Each row is a point on a landscape with many valleys, with its height.
From any point a ball rolls to the lowest of the 6 points nearest to it. It stops when none of these is lower. Distance is the straight distance between rows; heights are no part of it.
k240 h=636: [119 110 151 124 166 137 153  99 144 120 131 127 179 129  95 173 150 110
 125 168 111]
k748 h=457: [211  88 124 117 221 114  61 148 124 122 119  72 151 154  91 189 155  90
 114 123 142]
k239 h=423: [ 76 105 174 115 123 112 109 183 160 168 128 146 144 124 195 113 127  93
 125 122 191]
k587 h=482: [101  85 170 124 163 128 125 133 164 138 112 106 188 140 131 150 152 106
 119 167 147]
k76 h=542: [ 83  80 206 133 160 135 136 138 181 141  90  91 189 154 146 186 162  82
 124 184 173]
k594 h=254: [135 151  61 136  98 141  97 115  84 118 126 126  83 125 142  87  67 145
 163 100  72]
k651 h=206: [ 96 153 133 141  87  99 149 148 119 144 127 160 110 118 183  93 103 118
 127 115 154]
k450 h=270: [112 168 149 136  51  88 194 161 144 112 144 164  95 118 187 108 109 123
 113 108 165]
k412 h=185: [110 160 150 143  60 121 192 130 130 121 152 164  90 104 159 109 105 135
 118 114 153]
k167 h=147: [ 96 168 110 116  70 107 146 170 103 137 132 158  88 118 174  97  88 110
 132 103 146]
k814 h=486: [ 86 116 173 122 140 133 136 129 170 149 133 142 164 130 148 119 139 109
 108 147 161]
k125 h=246: [125 138  47 122 119 119  67 148  79 121 113 118  94 148 153  77  71 145
 166  93  94]
k892 h=332: [133 161 175 146  34  87 213 130 178 101 150 147  88 110 172 110 120 133
 104 131 176]
k618 h=543: [102 133 174 122 131 137 173  98 172 113 131 128 175 116 138 145 141 127
 120 161 138]
k127 h=458: [135 147  74 161  79 155 125 101  83 120 120 123  58 106 129  91  80 171
 152 113  83]
k219 h=541: [ 82  96 180 132  98 106 121 189 168 169 126 138 145 133 215 124 117  80
 123 126 204]
k611 h=779: [211 120 111 110 198 108  86 109 121 115 134  95 151 152  63 172 156 118
 121 127 106]
k161 h=171: [111 158  89 147  64 121 139 134  77 121 114 146  63 116 151  90  66 136
 160 111 108]
k506 h=214: [ 88 126 126 122 102 110 101 167 112 150 127 153 110 129 180  92 105 106
 135 112 146]
k417 h=630: [156 125 113 127 178 127 116  97 126 128 124 120 142 138  86 161 162 117
 119 148  91]
k174 h=437: [102 142 187 130  96  99 142 165 180 144 139 138 153 122 182 118 123  99
 117 136 199]
k911 h=264: [122 157 106 137  99 153 146 107 100 117 133 138  78 111 114  95 105 160
 139 107  94]
k719 h=549: [ 94 139 189 133 107 137 204  79 177  91 130 126 178 121 116 177 151 138
 105 186 151]
k21 h=544: [104 126 186 130 152 125 189  93 160 103 135 115 193 142  91 206 156 112
 110 188 139]
k92 h=550: [118 131 177 143 113 155 222  62 153  75 132 147 166 113 103 215 163 148
 111 194 123]
k168 h=216: [146 137  88 134 120 157 130  95 105 116 122 136  87 114  96 104 125 159
 141 113  69]
k384 h=488: [175 106  65 112 166 127  60 152 120 122 131  99 135 152  94 113 141 135
 143  80  89]
k166 h=157: [116 144 160 136  95 155 188  76 130 107 131 146 113 109 109 142 128 180
 121 139 118]
k763 h=405: [127 159 197 139  62 128 228  90 175  95 137 155 122  94 140 140 141 174
 110 148 175]
k364 h=648: [191 114  89 114 190 118  85 137 111 116 141 100 140 140  73 144 155 125
 127 107  92]
k794 h=570: [113 109 158 123 158 129 125 119 148 137 120 129 158 134 104 149 150 113
 124 153 133]
k901 h=585: [161 141 123 150 157 145 165  71 105 110 134 128 128 115  62 190 161 157
 120 169  73]
k933 h=158: [107 174 124 140  75 124 170 123 111 127 140 149  81 103 154 105  92 141
 131 115 137]
k315 h=443: [115  66 159 130 197 124 104 149 158 143 106  95 166 140 118 163 155  86
 116 162 147]
k977 h=624: [192 147  88 115 166 137 115 102 107 106 128 110 114 131  56 139 142 155
 129 121  73]
k614 h=426: [155 139 137 138 120 157 165  63 110 114 119 135  98 109  80 150 135 174
 124 147  89]
k988 h=621: [185 109 102 108 198 119  84 137 118 130 115 100 154 151  88 149 171 110
 125 138 111]
k213 h=93: [106 148  95 132  98 140 125 126 101 134 131 141  93 112 140  88  85 132
 133 108 112]
k526 h=249: [ 90 144 140 122 102 126 143 132 133 139 131 154 119 123 145 100 122 131
 121 123 145]
k744 h=192: [142 141 125 120 154 140 140  95 115 128 133 125 132 107  74 141 146 150
 118 133  84]
k66 h=836: [105 135 184 122  71  69 141 205 185 148 137 153 133 124 226 119 118  85
 120 119 221]
k436 h=439: [123 131 168 139 109 160 208  73 141 109 121 160 133 107  93 171 146 174
 118 161 110]
k428 h=258: [114 174 157 128  63  98 183 132 148 120 141 154 105 111 166 101 118 141
 112 120 170]
k324 h=105: [100 169 111 138  53 108 170 146 106 126 139 155  62 107 162 101  72 138
 142 114 153]
k661 h=430: [145 107  76 116 143 136  57 161 106 131 124 113 122 142 142  91 125 127
 150  98 113]
k408 h=561: [123 117 129 122 155 125 134 117 132 129 136 130 149 129  98 150 156 125
 117 146 101]
k251 h=485: [ 98 151 180 134 105 135 196  84 165 109 142 146 156 121 136 147 139 143
 111 157 156]
k318 h=877: [214 132  82 116 179 121  79 130  96 117 146  85 142 160  59 150 151 147
 123 103  95]
k210 h=460: [159  94  63 122 156 140  35 173  93 130 120 108 124 157 153  94 113 127
 154  90 115]
k290 h=450: [139 134 110 132 136 138 130  99 106 129 126 133 117 121 100 111 139 148
 124 114  93]
k653 h=534: [140  91 116 113 196 132  87 151 138 139 134 109 157 136 120 131 166 110
 115 115 127]
k538 h=316: [145 142  68 128 125 144  98 120 100 123 123 124  94 132 116  95 102 150
 153 102  75]
k355 h=160: [111 145  73 121 103 134 114 126  86 135 132 134 104 120 154  80  86 141
 147 101  93]
k913 h=422: [ 96  83 170 121 152 140 116 161 151 165 116 121 166 127 162 120 144 105
 125 134 161]
k749 h=351: [120 156  68 157  82 133 119 108  62 110 130 115  47 106 144  99  42 160
 167 112  91]
k980 h=501: [ 69  96 202 120 140 127 137 131 180 152 116 110 172 148 147 140 148  96
 123 164 181]
k335 h=377: [112  91 105 114 139 131  74 173 126 155 130 136 138 136 174  99 120 102
 136 105 147]
k827 h=473: [180 137  82 152 122 158 120  88  93 108 123  99  72 127  59 124 114 166
 145 108  50]
k258 h=455: [122 140 127 131 113 152 166  91 125 122 124 150 133 109  97 134 134 158
 127 136 101]
k694 h=401: [ 90 107 150 122 146 129  98 161 133 164 127 129 145 127 168 113 133 109
 113 123 161]
k553 h=421: [107  69 158 123 175 137  80 154 151 157 115 112 168 126 138 132 146  91
 125 142 153]
k816 h=167: [214  84 105 117 208 122  42 157 130 120 131  70 142 152  91 161 161 119
 130 107 132]
k570 h=319: [129 127  94 126 138 136  96 133 113 143 131 135 134 124 130 105 128 127
 128 129 100]
k326 h=227: [113 158 146 147  67 151 198 108 108 109 138 147  71 110 144 106 107 161
 126 116 151]
k439 h=360: [145 110  51 108 138 124  48 169  95 125 117 111 117 154 156  84 107 131
 155  95 108]
k524 h=365: [102 153 176 143  85 120 184 111 175 126 153 156 144 118 155 124 134 131
 102 138 185]
k946 h=650: [136 130 129 124 171 140 141  95 131 122 132 136 166 134  80 166 156 136
 113 165 100]
k667 h=325: [102 134 132 119 121 130 133 133 135 142 133 139 139 122 145 106 133 118
 121 123 135]
k868 h=150: [123 173 139 158  38 117 213 152 116 111 137 147  33 106 159 121  71 149
 121 116 147]
k224 h=644: [210 150 111 147 155 143 134  77  88 109 138 117  98 128  29 180 157 161
 124 114  50]
k978 h=456: [150 131  86 152 103 165 124  91  89 108 116 110  72 112  91 115 112 178
 146 101  58]
k673 h=698: [228 122  98 111 200 111  64 136 110 116 142  80 144 172  63 160 150 125
 142 106 117]
k688 h=406: [138  85 153 126 207 122 102 124 134 132  99  90 180 152 108 201 173  77
 114 170 142]
k633 h=193: [119 135  88 135 119 150 105 132 101 140 129 135 104 128 139  87 102 136
 148 118 103]
k948 h=168: [122 164 106 147  61 135 169 121  91 114 132 135  36 101 156 107  76 147
 142 112 139]
k294 h=448: [ 81 129 192 133 110 121 158 144 191 142 131 129 169 131 167 135 140 116
 119 142 189]
k520 h=217: [120 122 106 126 127 137 122 129 117 139 124 153 126 125 145  98 120 125
 128 101 115]
k585 h=595: [107 125 165 113 151 139 153 123 158 134 123 138 175 134 110 136 140 122
 133 149 141]
k657 h=402: [105 157 164 135  91 144 201 111 141 114 138 151 115 104 129 124 126 157
 106 143 143]
k466 h=328: [122 127  54 123 131 114  31 168  76 146 109 124 102 160 181  79  88 128
 157  98 114]
k433 h=314: [110 137 122 125 122 146 145 105 120 134 134 142 130 120 116 107 127 138
 132 124 119]
k564 h=113: [111 120 166 125 140 142 188  74 162 113 126 144 164 122  93 199 152 141
 113 179 108]
k403 h=74: [111 145 110 133  96 142 142 134 113 132 138 147 108 116 133 101 108 153
 129 107 119]
k400 h=487: [108 144 185 129  93 138 222  83 172  94 135 147 153 104 135 150 150 162
 113 168 151]
k204 h=481: [ 90 103 188 123 116 106 123 168 175 167 130 126 149 129 192 120 130  87
 128 136 199]
k660 h=429: [ 96 136 184 133 105 119 160 120 187 128 145 133 173 118 153 123 137 120
 117 151 179]
k378 h=758: [186 137  95 113 170 134 108  93 122 110 130 112 133 145  58 163 145 138
 125 129  75]
k345 h=78: [175  79 144 123 214 107  81 127 134 108 100  84 169 156 103 178 170  81
 115 169 143]
k808 h=545: [ 94 144 177 132  72  73 155 173 184 135 146 159 136 122 185 117 127  95
 111 125 206]
k720 h=310: [116 103 113 125 142 137  84 145 123 152 117 130 140 131 135 107 139 107
 130 113 116]
k649 h=378: [113  78 139 125 158 144  86 161 138 167 107 130 147 133 153 115 152 102
 128 127 160]
k295 h=598: [103 115 176 128 135 127 161 111 173 123 126 116 187 137 107 184 154 114
 121 184 147]
k275 h=176: [106 137  96 118 106 115  98 166 110 142 128 141 112 122 166  86  95 114
 135 109 128]
k374 h=302: [109 147 153 137  68 131 184 110 151 125 155 157 123 106 147 112 128 138
 116 126 152]
k543 h=741: [212 151 105 138 175 125 112  85  95 102 142 109 115 142  39 179 149 151
 122 120  74]
k777 h=361: [ 93 146 140 122 106 136 158 110 127 138 141 159 133 107 136 109 131 134
 128 126 150]
k634 h=304: [ 89 145 150 120  93 107 135 156 144 146 140 140 134 127 173  98 119 110
 121 126 167]
k34 h=281: [115 113  88 122 116 102  52 186  99 150 110 135 115 142 198  82  89 107
 138 105 138]
k368 h=783: [169 123 130 129 196 126 111 104 124 119 127 107 161 141  76 187 178 113
 117 155 106]
k914 h=305: [ 89 107 134 121 112  94  91 187 127 171 122 140 131 132 201 107 111  97
 133 106 165]
k756 h=463: [177  84 103 111 191 137  57 159 129 132 118  95 149 150  98 128 155 118
 139 113 120]
k441 h=177: [ 95 162  93 118  84  95 118 176  86 146 124 151  98 138 173  97  76 122
 156 107 130]
k961 h=211: [113 159  61 126  98 114  94 148  63 122 117 126  82 140 151  74  63 138
 166 102 104]
k844 h=446: [144 115 105 121 158 144 100 131 122 134 121 114 142 134  97 117 145 128
 135 128 112]
k366 h=629: [189 146 102 132 153 144 132  82  93 113 122 119 105 121  42 157 141 157
 127 129  63]
k263 h=496: [199  79  87 104 193 124  35 169 109 122 125  96 138 154  99 132 143 114
 134  80 124]
k235 h=424: [140  68 148 131 199 123  75 141 146 146  99  94 154 140 110 170 162  89
 112 145 145]
k189 h=83: [171 121  73 118 163 141  91 123 117 123 126 105 122 150  84 113 137 135
 149  92  74]

Call two points neighbours if one is among the 6 nearest of the other. Go from one point of each pair to the other, from neighbour to neighbour, staying as low as possible. Name the highest point that can't be avoided.
k403 and k189 | k538
k744 and k564 | k436
k189 and k816 | k748
k345 and k166 | k235
k744 and k189 | k614
k403 and k324 | k933

Where does a ball stop that starts at each point below?
k174 | k324
k913 | k403
k66 | k324
k808 | k324
k587 | k403
